Each row is a point on a landscape with many valleys, with its height.
A ball rolls from a point to the lowest of its 2 nearest points, and stops where none of them is lower. Distance is the straight distance between rows; heights are no part of it.
J439 h=6.69: -10 11 7 -22 15 -9 -2 31 25 -5 -1 13 -28 13 -8 12 46 5 -21 1 -39 -45 -30
 39 -22
J427 h=2.76: -7 -2 24 14 -13 12 37 -12 11 -19 -22 2 4 -31 25 -34 27 11 34 -18 11 -11
 12 -16 -2
J652 h=8.98: -40 -2 16 14 17 45 2 18 -33 26 19 -24 -10 44 -21 8 -23 23 -28 13 21 10
 17 28 -16
J751 h=9.16: -12 -1 2 16 -16 27 9 9 -29 36 8 -18 -15 26 -8 30 -15 44 -21 1 15 14 18
 31 -11
J596 h=6.10: 10 18 -15 5 8 -2 -31 -13 -49 16 53 -34 29 -3 -43 17 -56 -13 -55 30 12 14
 0 36 -28
J125 h=4.83: 38 10 -24 7 -27 -33 -8 11 2 6 -7 -6 31 -19 -3 -2 -31 19 4 9 21 31 2 -28
 46
J52 h=1.07: -50 19 -6 7 17 64 3 -11 -43 2 49 -18 8 22 -21 6 -53 -19 -25 4 11 -21 -7
 26 -23
J698 h=9.38: -14 -3 -2 -23 -19 23 50 19 21 -2 -29 19 -38 18 29 28 30 -4 13 -33 -6 -27
 -20 9 -23
J97 h=5.65: 7 -22 -12 -6 13 -28 -37 -2 -13 13 15 -10 -7 27 -41 15 2 17 -40 3 -36 -3
 -13 40 -24
J640 h=4.46: 23 2 8 11 -5 -37 -13 -39 -15 -9 -9 -8 20 -54 5 -58 9 4 7 14 1 9 23 -40 1
J459 h=2.99: 0 8 0 25 26 60 -28 -8 -40 21 28 -27 51 40 -45 14 -37 8 -46 19 8 -7 -7 47
 -14
J276 h=2.09: -21 24 -8 14 0 79 -15 -14 -46 19 47 -40 37 23 -20 23 -58 -3 -37 7 33 -10
 2 48 -9
J80 h=9.33: -3 10 -2 13 -37 4 18 13 -22 20 -4 -14 5 2 -5 9 -14 57 -18 7 18 18 12 -1
 -3
J247 h=6.51: 17 32 -11 8 -21 -11 -4 4 -39 34 20 -22 32 -18 -34 23 -40 9 -40 24 18 19
 7 32 -21
J502 h=5.98: 12 -3 -12 -4 -5 7 10 23 15 -13 -8 18 -18 31 -1 38 28 7 -9 -17 -35 -28
 -62 24 -17
J577 h=1.38: 6 2 -14 -39 32 -41 -14 4 68 -35 -20 11 2 -25 11 -27 51 -8 -5 22 -31 -21
 -18 -29 6
J441 h=8.17: -2 -10 -6 10 -28 5 -33 4 -10 1 15 -3 14 6 20 23 -33 -9 36 -11 26 19 11
 -13 36
J445 h=6.80: 44 25 -34 -6 19 -31 27 -27 41 -25 -32 3 5 -42 -5 -57 21 -20 17 -11 -4 0
 12 -51 38
J432 h=7.02: 18 -8 -4 14 -43 21 50 9 -2 0 -26 5 0 10 18 29 0 30 17 -32 14 3 -28 -8 -5
J199 h=6.17: 1 -8 -16 5 3 3 -51 -28 -36 26 26 -8 19 24 -34 21 -14 28 -37 12 -28 -9 -6
 35 -27
J764 h=0.96: -19 2 -17 -9 0 -34 -21 -17 -7 -5 23 8 -23 1 2 22 -17 -20 0 -10 -10 24 5
 3 0
J9 h=1.77: 18 20 8 -2 4 -44 19 23 19 10 0 24 -46 -17 12 13 23 -20 4 -5 -34 -2 -22
 12 8
J154 h=5.33: 21 -16 11 1 -12 -57 -13 -20 -14 -14 2 -12 23 -39 -16 -29 6 17 1 8 -22 2
 1 2 -14
J592 h=4.43: 2 -22 6 -12 5 -11 18 28 40 -46 -25 7 1 18 5 8 49 7 8 -9 -13 -21 -32 -3
 -9
J554 h=3.40: 3 30 10 9 13 -17 40 21 -9 29 5 20 -40 -1 -9 9 12 -3 -13 9 -27 -4 -18 33
 -20
J322 h=5.11: 24 -28 -14 -3 39 -4 -20 10 -4 8 18 -16 1 52 -58 25 -5 3 -48 6 -28 -8 -33
 58 -30
J59 h=5.64: -11 19 -12 15 19 13 -28 -15 -42 25 68 -20 -4 4 -30 10 -48 -4 -25 21 -4
 -2 -4 37 -8
J95 h=3.55: 0 -10 15 15 -3 1 -2 -19 5 -16 -16 -4 30 -18 5 -40 12 22 14 13 4 4 4 -32
 7
J311 h=2.41: 22 -15 18 18 -2 -4 19 10 6 -3 -29 4 28 5 -11 -9 21 22 -5 17 1 10 -17 -7
 -13
J847 h=3.54: -13 -3 29 14 20 12 -5 8 -4 10 9 23 4 -14 13 -15 -3 -30 18 26 9 3 5 -12 3
J473 h=5.59: 46 14 -23 12 -3 -28 6 -6 21 1 -12 -7 18 -26 -5 -47 -18 12 21 7 20 20 12
 -52 54
J3 h=6.59: 6 -5 16 9 0 -10 -55 3 -32 14 28 -10 17 -3 -16 -10 -24 -3 -7 23 16 10 20
 15 -4
J977 h=7.37: 13 15 -12 6 -44 11 75 3 9 2 -46 5 -5 -18 25 4 -3 27 13 -30 15 14 -4 -22
 9
J480 h=2.14: -28 -3 24 17 20 36 -21 -10 -32 18 31 10 3 3 5 1 -12 -23 2 30 12 -3 8 1
 -23
J985 h=5.36: -5 17 1 -11 -4 -8 11 -30 33 -15 -22 16 -24 -44 42 -28 36 -16 43 -27 -20
 -29 19 -30 22
J858 h=6.25: 9 -30 -20 3 16 13 3 -17 50 -24 -27 5 -18 0 18 -23 26 1 37 -18 4 1 10 -56
 35
J552 h=9.08: -28 -7 -10 -17 -27 19 18 11 15 -6 -14 14 -31 14 31 21 7 0 23 -28 -6 -14
 -9 -13 6
J207 h=6.21: 53 -3 -29 -9 35 -25 -26 -41 54 -18 -20 9 12 -34 -10 -64 12 -27 21 0 -6 1
 14 -50 41
J440 h=6.58: 23 -20 -20 8 -38 15 17 13 8 -11 -27 -3 16 21 17 33 -14 20 17 -29 28 21
 -5 -17 26
J906 h=4.73: -11 -3 28 5 8 11 37 21 -1 8 6 20 -24 -6 16 9 8 -30 25 1 7 6 -7 13 -8
J965 h=5.51: 0 12 20 15 -11 17 35 23 -21 11 9 12 -3 1 -4 23 -15 -12 17 -7 16 2 -11 37
 -11
J284 h=8.04: -29 -1 -7 2 -12 51 -25 25 -30 39 40 -11 -4 40 9 39 -43 1 -2 -1 17 2 6 23
 27
J870 h=5.29: 22 -22 -14 1 -7 -16 11 16 23 -30 -6 14 -14 18 6 32 25 -2 11 -22 -18 -2
 -45 0 1
J181 h=4.42: 9 -11 -5 10 23 23 -3 21 -16 13 -3 0 10 58 -39 36 -6 0 -34 7 1 5 -10 45
 -21
J908 h=7.61: -36 3 3 -16 7 18 1 -7 7 -18 -35 4 -6 -5 25 -19 18 -15 4 5 19 3 34 -31
 -12
J113 h=5.50: 24 -29 -15 2 30 -13 -30 -31 47 -38 -14 -1 11 -14 6 -36 16 -14 30 -10 -2
 -4 10 -51 29
J894 h=6.31: 23 12 -14 8 2 -21 43 -7 19 -18 -16 10 7 -28 5 -34 9 -13 15 3 2 18 4 -51
 20
J85 h=5.99: 12 -21 -8 4 -18 -23 8 6 14 -32 -12 -2 4 9 1 14 5 2 23 -20 7 12 -10 -9 14
J707 h=7.68: -27 -29 13 3 16 38 0 18 -2 3 -18 -11 15 52 -9 5 25 27 -27 17 -3 3 -3 -2
 -15
J648 h=8.40: -2 20 13 14 -26 -1 32 -1 -25 22 17 -12 16 -35 13 -5 -33 -2 2 21 43 37 31
 -15 5
J704 h=3.22: -3 -21 -14 -24 18 -14 -14 3 57 -45 -32 2 1 2 6 -16 52 14 9 -5 -20 -27 -9
 -28 7
J627 h=7.98: -42 -12 12 -10 4 35 3 6 -2 -6 -24 1 4 30 13 4 11 2 -8 5 9 -4 13 -14 -14
J329 h=6.82: -30 16 1 -11 -13 12 -36 -22 -14 -2 2 17 -5 -20 40 -5 -20 -21 24 -6 9 -10
 23 -24 15
J138 h=7.11: 6 9 22 18 -1 3 -43 6 -25 31 7 -4 14 -17 14 -14 -28 -4 6 27 37 19 31 -8
 21
J626 h=7.28: -26 -12 15 -11 23 23 -10 25 24 1 -17 0 -11 39 -4 14 47 23 -24 18 -25 -29
 -18 12 -24
J287 h=8.76: -26 -6 -4 -14 -10 21 -8 28 6 1 2 16 -26 42 13 23 -5 10 10 -23 -15 -17
 -22 11 16
J994 h=4.75: 40 -16 -14 -42 19 -68 -35 -19 45 -15 -40 7 17 -34 -14 -48 28 -15 -9 3
 -39 -14 5 -21 6
J299 h=8.39: -21 -21 -5 2 -26 31 -25 16 -11 8 18 0 -4 39 21 37 -26 10 17 -25 11 2 -5
 12 27
J512 h=8.28: -57 -13 4 -17 -8 51 39 -1 -4 -4 -7 3 -16 26 16 20 5 -8 -5 -10 6 -6 4 7
 -34
J126 h=8.08: 11 40 0 9 -32 -23 43 -18 -20 4 0 -2 11 -50 25 -19 -16 -12 12 2 29 27 31
 -26 15
J506 h=6.50: 7 4 1 8 10 19 30 21 -3 -1 17 4 -31 28 -24 39 18 4 -24 -18 -23 -31 -50 51
 -31
J457 h=6.90: 9 -25 -6 5 -1 28 38 13 31 2 -28 7 -16 12 24 -10 7 9 37 -20 25 11 4 -45
 30
J214 h=6.12: 20 24 6 17 -13 24 51 28 -19 16 -4 10 -14 19 -13 37 -9 1 -9 -22 1 -18 -42
 56 -25
J171 h=5.93: 21 -21 8 -27 34 -37 -63 -14 29 -12 -28 15 32 -15 -6 -36 22 -27 -4 23 -15
 -17 8 -21 -6
J71 h=2.16: -46 4 17 7 10 66 -24 -3 -45 15 42 -9 13 21 6 -3 -41 -24 -15 27 26 -5 10
 9 -12
J508 h=1.65: -16 5 15 -14 -17 12 67 -4 34 -31 -39 6 -11 -24 39 -24 39 -1 31 -30 5 -28
 1 -15 -2
J504 h=6.24: -6 11 -11 -13 -7 1 -29 -23 12 -14 -17 21 0 -18 30 -10 5 -13 34 -17 -13
 -18 5 -32 21
J917 h=4.66: 33 -43 -15 5 13 -18 -37 -27 26 -4 -16 -4 25 -4 -5 -31 5 8 10 13 2 24 13
 -54 28
J843 h=0.92: -3 -20 25 5 11 -19 12 13 -2 -2 0 -7 -2 3 -19 -17 33 25 -13 18 -26 -4 -15
 8 -28
J415 h=2.57: 20 -9 -19 -9 -6 -51 -42 -9 9 0 13 9 5 -3 -3 15 -29 -16 7 -4 -8 39 3 -17
 24
J722 h=3.64: 5 -53 2 3 20 -13 -37 -22 8 -5 4 -6 3 8 -4 1 16 8 4 10 -8 23 8 -20 -2
J202 h=8.55: -52 11 3 -16 20 41 34 11 -13 13 14 0 -39 25 -5 20 -8 -19 -21 -8 8 -17 10
 42 -32
J87 h=3.59: -6 7 14 -23 4 -50 -33 -7 -2 -21 11 -3 -15 -13 -16 -4 17 -12 -11 -9 -32
 -23 8 46 -26
J472 h=8.78: -25 18 3 11 14 55 48 24 -25 31 20 -11 -16 34 -22 23 -37 -3 -25 -6 23 -1
 -6 45 -25
J184 h=7.17: -22 -4 7 -15 7 -12 -41 -10 3 -31 -15 2 5 -9 9 -24 10 -26 -2 8 14 -2 30
 -21 -16
J821 h=7.01: 30 20 -10 5 -16 -16 -3 -20 19 -9 -16 19 -5 -35 21 -12 -12 -18 49 -31 10
 2 15 -23 40
J471 h=7.71: 26 30 -9 3 -31 -1 43 -10 1 5 -41 2 10 -35 20 -14 -7 17 13 -13 29 20 29
 -27 16
J848 h=3.70: 7 1 -7 22 16 67 12 9 -30 25 21 -24 31 57 -40 40 -30 13 -40 3 16 11 -10
 44 -15
J380 h=2.27: -34 0 -2 -21 -2 -25 -22 1 -4 -23 7 2 -27 7 7 14 9 -3 4 -21 -11 -7 13 16
 -11
J893 h=3.25: 15 10 -3 -41 22 -63 -11 0 37 -21 -17 18 6 -25 -7 -17 43 -23 -23 15 -46
 -12 -16 -9 -13
J324 h=2.47: -8 -38 16 2 15 -21 -9 -4 14 -3 -3 -3 -22 -3 4 -23 41 23 5 20 -22 6 6 -20
 -8
J336 h=6.00: 2 17 17 1 -6 -51 16 -13 -18 -10 15 0 -1 -35 -9 -16 12 -9 0 9 -15 13 1 5
 -11
J767 h=5.06: -1 25 -8 30 2 15 34 3 -39 27 57 -27 -11 1 -38 22 -41 15 -27 14 0 5 -22
 39 -17
J112 h=7.62: -12 13 9 9 -23 41 -32 15 -35 48 24 -3 11 -4 17 23 -48 -5 8 18 41 9 24 0
 27
J918 h=4.47: -9 24 26 -11 -1 -25 17 -16 20 -18 -16 5 -20 -42 30 -30 59 -4 19 -7 -31
 -31 12 -3 2
J998 h=7.64: 23 8 -14 0 -18 -3 -25 -7 6 -4 -3 3 9 -23 22 1 -31 -23 37 -15 42 23 29
 -29 49
J871 h=3.89: 39 3 -21 -5 -29 -50 -46 1 -2 21 30 -8 38 -20 -7 9 -44 3 1 11 4 29 -7 -14
 39
J981 h=4.40: -9 20 0 15 23 5 23 -8 -25 29 47 2 -41 5 -27 24 -10 -9 -23 0 -24 -1 -16
 45 -25
J856 h=3.37: 4 13 15 -16 -1 -26 45 10 30 -3 -21 23 -46 -24 28 -4 50 -2 14 -13 -25 -18
 -4 -1 1
J158 h=6.01: 15 -8 15 6 -17 -33 -26 13 -17 5 -1 -14 32 -7 -21 -16 -16 27 -8 11 0 13
 -2 10 6
J945 h=6.64: -14 7 19 -19 11 -53 -13 -18 4 -32 -3 -1 -8 -27 7 -32 24 -27 -1 6 -7 0 25
 -18 -13

Where does a ball stop that starts at each point below?
J299 => J154
J97 => J52
J894 => J764
J596 => J9
J199 => J9

Call two points neighbours if one is among the 2 nearest of the other. Go from one point of each pair to the other, from neighbour to neighbour, staying as low as possible. Name the highest point that can't be avoided.
J843 / J508 => J95
J577 / J504 => J506
J52 / J9 => J199
J480 / J52 => J71
